The views of a scene show one set of named points, each view turned or mirrored, and shifted as a whole, with a little noise and some points left out.

Scene 1
View 1
K_292: [-16  -3   3  -5  -9 -16  17   1  -1 -18  10   6  -7   5   5 -43   3  18
  -9 -20 -13]
K_386: [-20  -5   0  -5  -8 -14  23  10   0 -14  12   6   2  15  -4 -31  -2  23
  -6 -15  -7]
K_361: [-21   6  -6  -1   0 -14  13   3   6  -3  14  -2 -12 -11   0 -18  -1  16
  -6 -37 -30]
K_537: [-15  -6   3  -6 -22 -23  27 -21   9  -9  13   6  -3  13  -8 -28  -1  28
 -17  -6 -27]
K_357: [-23  -6  -1  -4  -2  -8  22  23  -3 -17  11   7   4  19  -1 -33  -1  23
   1 -17   4]
K_891: [-23  -2  -4  -4  -7 -13  24   4   7  -3  15   2   1  12 -10 -14  -5  27
  -5 -18 -18]
K_817: [-15 -12   9  -8 -13 -15  22  10 -10 -32   6  12   3  26   5 -60   5  20
  -8  -5  10]
K_521: [-14  -8   6  -7 -22 -23  24 -15   3 -17  10   8  -2  15  -4 -39   2  26
 -17  -6 -17]
K_503: [-20   2  -3  -3   3 -11  13  11  -1 -15  12   3  -9  -4   5 -33   2  15
  -4 -34 -15]
K_389: [-17  -7   6  -7 -10 -15  21   7  -4 -24   8   9   1  18   2 -48   3  20
  -7 -11  -1]
K_800: [-24  -3  -4  -4   2  -6  20  26  -3 -15  13   2   2  13   0 -28  -1  21
   3 -23   1]
K_493: [-22   8  -8   0  11  -7   6  19   0  -9  14  -4 -16 -20   7 -24   1   9
   2 -49 -24]
K_116: [-21  -9   2  -6  -8  -9  25  20  -5 -20  10   9   9  28  -3 -38   1  25
  -1  -9  10]
K_575: [-23 -14   3  -7  -9  -8  29  26  -8 -26   8  12  14  39  -3 -43  -1  27
   0   1  22]
K_625: [-23  -2  -2  -3  -4 -11  19  12   2 -11  12   2  -3   7  -4 -25  -2  21
  -2 -24 -12]
View 2
K_386: [-13 -15  14  -3  31   2  12   1   0  -5   9  -1  15 -19  -2  12   9   1
  -3   0  -5]
K_521: [ -6 -23  22   2  30   0  13  15  10  -1  24  -3  19 -30 -12  20  -3  10
 -14  10  -4]
K_357: [-17 -15  14 -10  34   4  18  -6  -6 -14   2  -4  12 -11   1   7  13  -1
   1  -3  -6]
K_575: [-20 -35  14 -17  34   5  16  -8  -8 -36   4 -13  12   0  -8   6   7   8
  -9  -5  -9]
K_361: [ -8  12  15   7  27  -2  16   4   3  24  12  11  15 -35  10  16  15 -11
   9   5   0]
K_503: [-12   6  19  -1  37   5  24   2  -4   9   7   0  10 -28  11  15  12 -11
   9   3   0]
K_493: [-11  23  15   2  36   5  26  -1  -6  25   4   7   7 -34  21  13  19 -20
  18   1   2]
K_817: [-13 -22  28 -13  47  11  30   5  -4 -20  11 -17   8 -17  -3  14  -3   3
  -9   3  -4]
K_537: [ -5 -19  18   9  23  -4   6  16  14   7  26   7  24 -34 -12  19   0  10
 -14  11  -4]
K_292: [-10  -8  25  -2  39   6  23   8   2   2  15  -3  14 -29   1  17   2  -1
  -4   7  -1]
K_389: [-12 -25  24  -7  40   6  21   6   2 -16  15 -11  14 -19  -7  15  -2   7
 -13   6  -4]
K_800: [-17  -7  12  -7  32   4  18  -8  -7  -7   1  -1  10 -15   6   7  17  -6
   6  -4  -5]
K_625: [-13  -4  12  -1  29   1  15   1  -1   3   7   4  14 -24   3  12  13  -4
   3   2  -3]
K_116: [-18 -25  14 -11  34   4  16  -4  -5 -22   5  -8  13  -9  -4   8   8   3
  -5  -3  -7]
View 3
K_493: [ 14  -4 -12  25  12   8  -1 -16 -11   8   9   4 -16  11  23 -17 -14  19
  -1  -3 -22]
K_800: [ -4  10   2  -1  11  14  -5   3 -12  11  -7   9  -9   2   7 -19   4  13
   9  -2  -3]
K_537: [ -2  33   5  -2 -21  -7  -3  11  15  33   8  -4   4   7  26  -9  15  16
  14 -18  -9]
K_521: [ -2  31   3 -10 -12  -3  -5   9  15  25   3   2   0   4  26  -4  21   9
  12 -21  -8]
K_891: [ -4  21   6   7 -10   3  -4   9  -2  27   5   0   1   7  13 -19   2  22
  15  -2  -5]
K_292: [  3  18  -4  -4   3   3  -4  -1   5  15   0   5  -8   5  24  -7  12   9
   5 -17 -11]
K_361: [  7  10  -4  21  -5   2  -1  -3  -6  21  11   1  -6  12  21 -19 -10  24
   8  -1 -16]
K_503: [  7   8  -7   8   9   7  -4  -7  -3  11   3   6 -12   6  21 -14   1  13
   3  -9 -14]
K_389: [ -7  27   3 -19   5   5  -7   8   9  16 -10   9  -5  -1  19  -6  25   3
   8 -18  -2]
K_386: [ -2  17   0  -4   4   7  -5   3   0  16  -4   8  -7   2  17 -12  12   9
   8 -12  -6]
K_357: [ -7  14   3  -9  12  14  -6   5  -8  13 -11   9  -7  -1   8 -17  10  11
  11  -4   1]
K_625: [  0  14   0   4   1   7  -4   2  -4  19   1   4  -5   5  14 -17   2  17
   9  -5  -9]
K_817: [ -8  25   1 -27  13  10  -8   7   6   8 -17  13  -8  -5  17  -5  29  -3
   6 -21   1]
K_575: [-19  24  11 -28  16  17 -11  17  -7  12 -23  14  -5  -7  -1 -16  25   3
  15  -5  13]
K_116: [-12  19   7 -18  10  13  -8  11  -6  14 -14  11  -4  -2   6 -16  17   8
  12  -6   5]
View 4
K_361: [  7 -20 -14 -11 -18  19   1  -5   8 -25  12  13 -38  14   3  -9  20  -6
  17  -9   0]
K_521: [  5 -15  -6  -3  -3  -1 -19   8  10 -14 -12  -2 -26  15   0 -32  -6 -13
  -2  -2  -9]
K_116: [-16 -22  15 -15 -10  -2 -31   5 -13 -11   2  14 -36  14  17 -19 -13 -18
  -5   3   2]
K_800: [-10 -21   8 -17 -13  10 -20   3 -12 -19   8  21 -41  13  14 -16  -1 -15
   3   4   6]
K_891: [ -2 -23  -4 -12 -17  -1 -13  -1   8  -9   8   4 -32  13  10  -8   5 -10
   5 -14  -4]
K_389: [ -5 -15   6  -7  -2   2 -28  10  -7 -16  -9  10 -32  15   8 -33 -13 -17
  -5   6  -1]
K_503: [ -1 -19  -4 -13 -14  19  -7  -2  -5 -27  10  21 -42  13   6 -18  12 -11
  13   2   4]
K_575: [-22 -24  22 -16  -7  -8 -41  10 -20  -6   1  15 -36  13  22 -21 -24 -21
 -10   6   2]
K_817: [-10 -15  13  -9   0   4 -33  12 -17 -19  -9  17 -35  14  10 -38 -18 -20
  -8  14   2]
K_357: [-13 -23  11 -16 -13   4 -25   3 -12 -14   8  18 -39  13  16 -16  -5 -16
   1   2   5]
K_386: [ -6 -21   3 -11 -11   3 -20   3  -3 -13   4  11 -34  13  12 -17  -3 -13
   2  -2  -1]
K_292: [  2 -15  -4  -7  -6  12 -15   5  -2 -24  -1  13 -35  15   2 -29   2 -13
   5   3   1]
K_537: [  8 -17 -12  -2  -7  -3 -14   5  18 -12  -9  -7 -23  15  -2 -25   0 -10
   1 -11 -11]
K_625: [ -4 -22   0 -13 -15   8 -13  -1  -1 -17   9  14 -36  13  10 -12   6 -11
   7  -5   1]
View 5
K_575: [  1  14   6  -5 -28 -12   1   4 -11   1 -22  10   6  15  24  17   7   2
  16 -22   2]
K_891: [ -2 -21  10  -6  -8  12  22  -3 -24  10 -13  -5   9  17  14 -19   8  23
  12 -11  10]
K_361: [  4 -42  11   6  -9  12  17 -15 -16  23  -6 -10  24  18  13 -36  11  35
  16 -10   7]
K_817: [ 11  -3   8   1 -22  -6 -14   1 -14   8 -18  12  14  13  24   5   8  -1
  14 -25 -19]
K_625: [  2 -21   9   3 -14   4  13  -8 -16  15 -12  -4  17  17  17 -16  10  23
  15 -14   7]
K_292: [ 11 -31  11   6 -12   7  -3  -9 -16  19 -12  -1  23  17  18 -24  11  17
  13 -19 -14]
K_493: [  6 -45  11  16 -18   0  11 -22  -1  28  -6 -12  35  17  16 -34  17  44
  23 -13  12]
K_389: [  8  -8  10  -2 -16   1  -6   2 -20   9 -17   7  12  14  21  -5   6   3
  11 -21 -17]
K_800: [  1 -12   9   5 -22  -5  10  -8  -6  14 -14   0  18  16  21  -6  12  24
  20 -16  13]
K_386: [  3 -14  10  -2 -15   4   9  -4 -17  11 -14   0  13  17  18 -10   9  16
  14 -16   2]
K_357: [  2  -6   8   2 -23  -6   5  -4  -9  10 -16   1  14  15  22  -1  10  17
  18 -18   7]
K_537: [  4 -24  12 -11   1  24  13   2 -38   9 -13  -1   6  17  13 -25   3   8
   3 -13 -14]
K_521: [  8 -23  11  -9  -1  22   4   3 -37  11 -14   1   8  17  15 -24   2   3
   3 -16 -23]

In a view up to two points have been moved. Name them for each view, in the order of its rows, or write -.
view 1: K_389
view 2: K_817
view 3: K_361, K_386
view 4: K_800
view 5: K_292, K_521

Scene 2
View 1
K_584: [-30   5  -5   1 -13   5  33   6 -22  47 -33  14 -28  16  31  10 -16  -7
 -22  37 -41]
K_42: [ -2  15 -21   2 -18   3  14   7  -1  27 -19 -25  -3   2   5  -7   0   9
  -5  30 -27]
K_243: [ -3  19 -16  12 -33   2  -2  23  10   7  22 -58  22   7 -27 -15  14  24
  11  14 -12]
K_85: [-18   7  -8   4 -30   6  11  21  -6  17  12 -31   1  20 -10  -6   2  13
  -4  13 -20]
K_335: [-28  12  -5  10 -29   5  16  23 -11  26   1 -20  -7  23   0  -2  -3   6
  -5  21 -29]
K_652: [-47  -1  10   3 -34   8  24  31 -20  28  12  -2 -18  41   2   5  -8   0
 -20  13 -32]
K_892: [ -6  23 -19  11 -29   2   7  21   4  22   3 -45  13   3 -16  -8   7  17
   8  24 -20]
K_670: [ 27 -34 -16 -42 -12  19  -1  -8   9 -33  14 -27 -16  22  13 -28  11  27
 -15 -13  -1]
K_715: [ 23  20 -35  -3  -1   0  15 -10   5  36 -50 -25 -10 -20  23  -7   2   9
  -2  42 -24]
K_451: [ 10 -27 -12 -27 -14  18   7   1  -1 -14  11 -14 -21  30  14 -19   5  15
 -21  -5 -13]
K_544: [  6 -10 -17 -13 -13  13  11  -2  -1   6  -7 -20 -15  15  14 -15   3  15
 -14  11 -17]
K_926: [ 31  -8 -27 -24  -5  11   8 -13  10   1 -21 -22 -12   2  20 -20   5  15
 -10  13 -15]
K_980: [ 32  11 -36 -12  -7   5   5 -10  13  13 -28 -37  -2 -14  11 -18   9  20
   1  27 -15]
K_20: [ 30 -12 -28 -24  -9  12   5 -12   7  -5 -13 -26 -12   3  16 -19   8  18
 -11  10 -11]
K_6: [ 18 -11 -22 -19 -18  12   2   2   6  -7   5 -32  -8  12   5 -19  10  20
  -9   3  -9]
K_178: [  9  -7 -18 -20  -4  11  19  -7  -5  23 -31  -3 -28   9  34  -9  -6   4
 -20  23 -25]
K_113: [ 33 -17 -27 -28 -12  14   0  -9  15 -18   3 -33  -9   8   6 -25  11  24
 -10  -1  -4]
K_964: [-46  -2  11   1 -25  10  28  26 -24  34   3   8 -27  38  15   9 -13  -7
 -23  18 -37]
View 2
K_670: [ 47  -6  26   6   4 -18  -7 -13   3  16 -21 -10  24  14 -11 -28  16  26
   7 -11 -22]
K_584: [ 18  -8  -8 -51  -5   5  45  -6 -17   0  70   3   3 -55 -17 -26 -20 -13
  -3  19  22]
K_113: [ 35 -14  28  -1 -14 -24  -4 -21   0   1 -17  -9  20   4  -9 -26  11  16
  19 -12 -23]
K_335: [  0 -10   8 -42  -4   1  26  18 -22 -17  25   4 -25 -29   1 -31  -9  -4
  -2  13  -1]
K_178: [ 32 -13   7 -29 -14 -10  27 -27  -5   7  40  -4  26 -34 -20 -21  -6  -3
   8   0   9]
K_544: [ 24 -11  17 -21 -10 -12  12 -11  -8   0  12  -5  11 -17 -11 -27   3   6
   9  -2  -6]
K_20: [ 30 -16  21 -14 -21 -21   7 -24   0   1  -1  -9  24  -8 -14 -25   5   7
  20  -9 -10]
K_980: [ 14 -28  20 -28 -48 -26   8 -32  -5 -21   7  -8  21 -16 -13 -26   0  -7
  37  -8  -9]
K_451: [ 41  -2  17  -7  14  -7   8  -6  -2  14   2  -4  10  -3 -12 -26   9  17
   1  -2 -14]
K_243: [-17 -20  26 -33 -26 -17   1  20 -16 -35 -19  -5 -35   0   8 -33   3  -1
  23   2 -24]
K_652: [ 12   4   4 -41  21  11  34  26 -23  -1  36  10 -29 -33  -3 -31 -11   2
 -19  16   1]
K_892: [-14 -21  19 -38 -30 -14  12  13 -17 -31  -1  -4 -25 -10   4 -32  -4  -5
  20   3 -12]
K_85: [  0  -9  15 -35  -4  -5  16  16 -19 -13  10   2 -26 -16   2 -30   0   3
   1   9  -9]
K_926: [ 32 -16  19 -15 -26 -23   9 -28  -1  -3   5 -11  28 -11 -16 -24   3   4
  20  -7  -9]
K_6: [ 25 -11  23 -14 -10 -18   1  -7  -3  -3  -9  -6   7  -2  -6 -28   8  11
  11  -4 -16]
K_964: [ 10   1  -6 -51  11  13  47  18 -25  -3  63  11 -23 -53  -8 -30 -17  -8
 -20  25  15]
View 3
K_892: [ -9   3 -25 -17  -3  37  26  41  -4  -6   1  17  -6  21  24  -2  -4  -3
   6   0 -12]
K_178: [-32  10  24 -10  19  10  -1   8  33  -9 -26 -21 -17  58   8  18  22 -24
  16   9  20]
K_6: [-16   8  18   3  -7  16  -4  27  17   4  14  11  -8  24   5 -15   4  13
   9  17 -13]
K_243: [ -3   3 -30 -20 -12  37  24  45 -14  -7  12  27  -1   7  20 -14 -10   8
   2   3 -25]
K_335: [-11   3 -16 -37   3  25  13  18 -22 -39 -17   6 -12  28  15  -6  14 -37
   0  -7  -9]
K_85: [-13   5  -7 -24  -4  25   8  26  -9 -24  -4  10  -7  23  12 -11   9 -14
   3   1 -12]
K_964: [-21   6  12 -37  13   9  -7  -1  -7 -51 -27 -12 -16  44   2   2  31 -50
   3  -3   7]
K_20: [-24   8  27  12  -1  14  -2  26  32  18   9   0  -9  33   7  -6   4  21
  14  21  -5]
K_584: [-31   9   9 -30  25  13  12   4  21 -25 -40 -23 -19  60  12  26  29 -46
  10   1  25]
K_113: [-18   9  30  15 -12  12 -13  26  28  17  24   8  -9  26   2 -17  -2  30
  11  19 -11]
K_544: [-22   8  19  -4   3  14  -3  21  22  -2   3  -1  -9  32   8  -6   9   1
  10  13  -4]
K_715: [-28   9  -3  -3  19  33  31  34  47  25 -21  -8 -15  47  24  33   0   3
  23  10  20]
K_42: [-21   9  -8 -13  12  29  21  31  17   0 -13   0 -10  35  18  13   3  -9
  13   5   2]
K_451: [-19   9  39   1  -9   4 -26  11  16 -10  13  -1  -7  32  -6 -22  16   7
   5  18  -9]
K_926: [-25   7  25   9   4  15   0  29  38  18   4  -2 -11  35   7  -2   4  13
  16  18   3]
View 4
K_670: [ 41   0  -3  23  22 -20 -11  47  14  11   6  13 -20  -6 -35  16  10   3
  19  22 -16]
K_980: [ 15  14   6  30   8  19  -3  52  32 -32  -3 -11  20 -21 -35  -6  28 -20
 -15  12  19]
K_451: [ 28  -6   4  15  11  -8  -3  39  12  18   2  17 -11 -15 -19  17  -3  -3
  10   5 -21]
K_6: [ 27   2   5  21  13   3  -9  46  14  -5  14   5  -1 -21 -24   3  15  -5
   7   4  -1]
K_335: [ -1  -9  18  12  -5  32   1  34   1   1  14   9  24 -47   8   4  -3 -12
  -9 -38   4]
K_243: [ 28  -6  13  17  21  33 -20  57 -10 -27  47   3  18 -42 -10 -13  19  -2
  10 -28  26]
K_20: [ 22   8   4  24  14   0  -1  45  26  -7  -3   2   3 -11 -32   6  17 -10
  -4  20  -3]
K_926: [ 18  10   4  25   8   4   3  46  30 -10  -9  -6   6 -13 -31   5  18 -13
 -11  16   1]
K_178: [ -5  11  10  19  -8  12  18  28  34   6 -26   3  13 -20 -17  13   0 -19
 -25   4  -8]
K_42: [ -1   5  13  20  -3  34   4  41  18 -15   2  -4  25 -36  -8  -4   9 -16
 -20 -18  16]
K_113: [ 45   0  -4  21  23 -12 -17  53   8  -2  17  10 -15 -13 -32   6  19   1
  20  19 -11]
K_652: [ -5 -14  18   4 -11  26   8  23  -4  25   6  22  14 -47  19  18 -21  -6
  -2 -44 -11]
K_892: [ 14   0  17  15   9  37 -11  50   0 -29  28   0  25 -45  -9 -11  14  -9
  -4 -29  22]
K_715: [ -8  27  11  29  -5  36  14  44  50 -43 -24 -27  40 -23 -32 -12  29 -33
 -47   8  25]
K_85: [ 13  -7  14   9   3  24  -6  39  -5  -4  21  13  17 -42   4   4  -2  -4
   2 -31   6]
K_544: [ 14   2   7  17   7  10   0  37  18   1  -2   9   6 -22 -18  10   8 -11
  -6  -2  -4]
K_584: [-27   2  21   9 -24  33  30  15  29  16 -27   7  30 -38  11  17 -16 -22
 -40 -30  -4]
View 5
K_451: [ 11  38  18   2 -38  23  34   1  -8 -20  -6  -9  -8  24  10 -23   0   7
 -19  10   4]
K_670: [  8  38  25   2 -43  20  23  10  -9 -25 -15 -34 -14  13  17 -36   1  23
 -18  17   0]
K_584: [ -2  26   7  -1  -6  10  55 -26 -14   3  17  60   8  34   1  13 -29 -56
  -4 -27   2]
K_113: [  1  31  21   1 -34   6  10   2 -10 -16 -17 -31 -11  -3  13 -22  -8  22
  -8  10  -7]
K_85: [ 24  26   4  24 -43  12  19 -22  11   8  20  20  -8  13  -7  -6 -10   2
  -4 -24 -11]
K_652: [ 29  33   1  20 -37  27  48 -24   9   4  33  47   0  46 -11  -5  -3 -22
 -18 -28   1]
K_6: [  7  29  17   9 -35   8  17  -4  -3  -9  -2 -14 -11   0   8 -16 -10  14
  -7  -2  -8]
K_42: [ -2  21   8  13 -21  -6  15 -22  -6   8   8  20  -3  -4   1   6 -25 -16
   5 -20 -10]
K_964: [ 23  33   3  12 -31  29  62 -26   4   1  28  54   2  49  -9  -3 -12 -39
 -17 -28   4]
K_926: [-12  26  23  -3 -22   0  18  -2 -18 -12 -16 -13  -8  -5  14 -10 -22  -5
   0   2  -7]
K_980: [-17  17  20   3 -17 -26  -7 -11 -15   3 -13 -20 -10 -39  12   3 -36   6
  18  -6 -17]
K_715: [-25  16  15  -4   0 -23  14 -17 -23   9  -7  20  -1 -23  10  13 -44 -32
  14 -15 -13]
K_243: [ 24  21   0  36 -49  -3  -8 -23  17  20  22  -4 -17 -14 -12  -4 -12  26
   8 -26 -20]
K_335: [ 17  24   3  23 -34  11  29 -27   4  12  28  37  -2  17  -9   3 -16 -13
  -2 -30  -7]
K_20: [ -8  26  22  -3 -23   2  17  -3 -15 -16 -14 -16  -6  -4  14 -13 -18   4
  -6   6  -6]

In a view up to two points have been moved. Name them for each view, in the order of its rows, or write -.
view 1: -
view 2: K_964
view 3: K_178, K_335
view 4: K_113, K_715
view 5: K_980

Scene 3
View 1
K_313: [ 34  21   0  25  -8  17  -9   8 -12   5  12  -4  -5  12   4   4  12  14
 -29   1  19]
K_3: [ 21  21   8  -1 -13 -24   1  38 -36   2   2   0 -10 -26  22   4   8   6
 -22 -10  -9]
K_812: [ 47  31  15   4  12  27   3  15 -11   2  12 -25 -13  -7  18   1  13  30
 -42  -4  17]
K_737: [ 27   6 -16  39 -23   4 -17  -1  -2  -4  15  14   9  28 -14   4  -3  -1
 -14   0  22]
K_839: [  7  -3 -30  49 -45 -27 -22   8 -17   4   8  34  12  26 -18   7  -8 -25
   1   0  14]
K_498: [  3   9  -9  18 -36 -47  -6  41 -47  10  -4  23  -5 -23  12  10   4 -19
  -8  -9 -12]
K_939: [ 16   4 -19  44 -32 -12 -17  10 -21  13   7  20   0  17  -8   5   2  -9
 -12   1  17]
K_551: [ 27  27  12  14  -6   3  -1  30 -37  29   0  -5 -23 -18  25   4  19  10
 -33   0   4]
K_148: [ 23   9 -16  33 -24  -8 -14   8 -10  -4  13  12   5  14  -9   6  -3  -1
 -16  -4  17]
K_235: [ 36  29  14   0   4   5   5  28 -22   0   7 -17 -14 -18  25   2  16  19
 -36  -6   4]
K_54: [ 13  24  10   0 -16 -29   2  49 -51  17  -9   2 -16 -40  32   6  16  -1
 -21  -9 -17]
K_107: [ 30  25   7  23  -5  14  -7  24 -32  31   3  -4 -23  -6  21   5  20  11
 -33   1  13]
K_858: [ 32  21   4   8  -5  -2  -3  17 -16  -7  12  -8  -1  -6  10   1   7  13
 -27  -7  10]
K_724: [ 40  31  13  18   6  31  -3  20 -25  32   4 -16 -25  -4  23   3  24  25
 -44   4  17]
K_237: [ 16  15  -7  12 -27 -29  -6  27 -27 -10   5  11   4  -8   4   5   2  -7
 -12  -9  -4]
K_241: [ 33  18  -2  36  -9  20 -13   8 -14  21   8  -3 -12  17   6   3  12  11
 -32   5  25]
K_95: [ 28  22   1  32 -13  13  -9  22 -32  36   1   1 -22  -1  18   4  20   8
 -32   5  15]
View 2
K_551: [-12   5  17  21  -5 -14   3  14  27  31  -1 -15  -4  -3   8  -1   6 -41
   0  -2  12]
K_54: [-11  19  19  21   6  -8   2   2  21  19 -12  -3  -6  -1  19  31  25 -56
  12   3  37]
K_235: [ -8  -6  11  20 -20  -9  -1  21  31  18   4  -6  -3 -21  11  11  -2 -17
  -9  -7  13]
K_241: [ -4  -5  20  13  -4 -14  -8  19  14  30  13 -14 -11   6  -3 -29 -21 -16
 -23   7 -12]
K_858: [  0  -1  17  17  -9  -7  -7  18  18  13   5   0 -11  -6   7   9  -7  -8
 -20   6   8]
K_724: [-14  -9  13  21 -23 -21   3  28  38  39   7 -24  -1 -15   4 -21 -11 -23
  -7 -14  -3]
K_313: [  2  -3  21  12  -1  -9 -10  20  10  15   9  -3 -14   4  -2 -12 -19  -2
 -31  12  -7]
K_107: [-16  -1  19  18  -8 -16   1  16  29  38   4 -20  -5  -1   4 -16  -6 -34
  -2  -2   1]
K_812: [ -7  -9  14  18 -21 -10  -2  24  29  23  10 -10  -5 -16   5  -5 -13  -7
 -18  -2   1]
K_939: [  2  13  31   7  23  -8 -18   0  -8  20   8   0 -22  32  -3 -17 -14 -27
 -27  29  -4]
K_498: [ -3  29  31  11  32   0  -9 -11  -4  13 -11   6 -17  21  11  27  15 -53
  -4  28  29]
K_839: [ 12  23  37  -1  41  -5 -24  -9 -23  10   7  11 -30  44  -6 -14 -18 -23
 -38  45  -4]
K_237: [  4  16  25  11  12   1 -10   2   0   6  -3  10 -16   9  10  23   3 -24
 -19  22  18]
K_95: [-13   3  22  15   2 -19  -5  12  22  39   3 -18  -8   8   0 -21  -7 -39
  -7   2  -2]
View 3
K_54: [-32   6 -17   4   0   2 -20 -22 -22   5  26  23 -16  51 -19   8 -24 -25
  23   4  11]
K_737: [ 25  10   0 -30  19 -13 -13   1   0 -11 -40  11   3  -7  24 -18 -37   4
 -15  -3 -16]
K_235: [ -6  -9   0  24  28 -11  -1  -8   2   3  15   8 -18  33 -10   0 -16 -19
 -17   2   1]
K_839: [ 14  29 -11 -58  -7  -1 -28  -7 -14 -16 -48  18  11  -5  22 -17 -48  10
  15  -3 -12]
K_812: [  4 -13   7  31  41 -18   3  -1  10  -1   8   5 -17  20   0  -4 -13 -20
 -38   2   3]
K_95: [  4   6   2   2  22 -10 -15 -10  -9  -8   8  22  -9   5  20   4 -36 -26
 -11  15  26]
K_724: [  4  -7   7  25  42 -16  -3  -8   5  -4  19  15 -16  12  12   4 -25 -32
 -33  11  25]
K_148: [ 12  13  -6 -28   9  -9 -15  -3  -2 -11 -32  12   0   3  16 -15 -33   0
  -6  -2 -13]
K_3: [-19   7 -16  -8  -2   0 -15 -16 -16   2   3  13 -10  41 -18  -4 -23 -10
  17  -3 -13]
K_551: [ -9   3  -5  12  20  -7 -14 -14 -11  -1  20  21 -13  25   2   6 -30 -26
  -5   9  21]
K_237: [-12   9 -13 -19  -1   0 -16 -11 -13  -3 -13  14  -6  30  -8  -6 -26  -3
  14  -5 -16]
K_498: [-21  20 -23 -31 -17   7 -29 -22 -27  -1  -4  24  -4  37  -7   0 -36  -9
  37   3  -1]
K_241: [ 19   3   5  -2  32 -13  -8  -2   0 -10 -11  16  -8  -4  23  -5 -33 -15
 -25   7  13]
View 4
K_498: [ 23   4 -24 -14 -21   8 -23  -3  27 -17  -7 -12 -12  12  17 -18  21  19
  19  -6  -4]
K_858: [  0  13 -17  -1  -5  14 -13  -3 -19  18  -7  -3  17 -18 -15  -5  -3  -9
  -2  -4   4]
K_737: [ 23  -5 -34 -23  12   0   8  -1 -10  12  21 -11  20 -17   3  -5 -27 -28
 -21  10  -3]
K_107: [-19  22 -11 -19 -20   5  -6 -17 -15   7   1 -14  23 -11 -24  23   7  -7
  -1 -15 -15]
K_724: [-28  28  -6 -16 -19   8  -5 -17 -29  22  -3 -10  32 -19 -39  32   6 -13
  -7 -16 -13]
K_95: [-19  25 -11 -21 -25   6  -7 -17 -11   7   0 -15  21  -9 -25  26   9  -5
   1 -16 -16]
K_313: [ -4  12 -19 -16  -3   6  -1  -7 -21  17   9  -9  24 -21 -18  10 -12 -21
 -16  -5  -2]
K_839: [ 46 -17 -44 -36   8  -5   7   1  21 -12  26 -19   1  -5  28 -14 -19 -15
 -12  14  -8]
K_939: [ 23  -2 -33 -31   0  -4   3  -6   8  -5  17 -17   8  -8   9  -1 -11 -15
 -10   5 -10]
K_237: [ 18   3 -24  -5  -7  13 -15   1   4   0  -3  -9   2  -3   8 -19   3   3
   7  -2   4]
K_551: [-16  22  -8 -12 -23  10 -16 -15  -8   6  -8 -13  17  -5 -19  18  17   1
   6 -16 -10]
K_235: [-17  23  -8   4 -17  18 -19  -8 -24  20 -14  -4  22 -16 -30   3   8  -3
   3 -13   2]
K_148: [ 24  -4 -31 -23   5   3   1   0  -6   7  16 -10   9 -12   7  -8 -17 -21
 -12   7  -2]
K_3: [  8  13 -16   3 -18  19 -26  -2   3   3 -16  -7   3  -4   2 -20  14  10
  15  -9   5]
K_812: [-23  24  -4   2 -11  17  -8  -8 -40  32 -11  -3  32 -29 -40  12  -4 -15
  -9 -11   1]
K_241: [ -8  11 -22 -26  -7   0   5 -12 -19  14  15 -14  25 -18 -19  19 -12 -22
 -15  -3 -13]
K_54: [ -4  20  -9   2 -35  17 -34  -9   8  -7 -22  -8   1   8  -6  -5  33  26
  25 -19  -3]

In a view up to two points have been moved. Name them for each view, in the order of its rows, or write -.
view 1: K_3
view 2: K_313, K_812
view 3: -
view 4: K_95
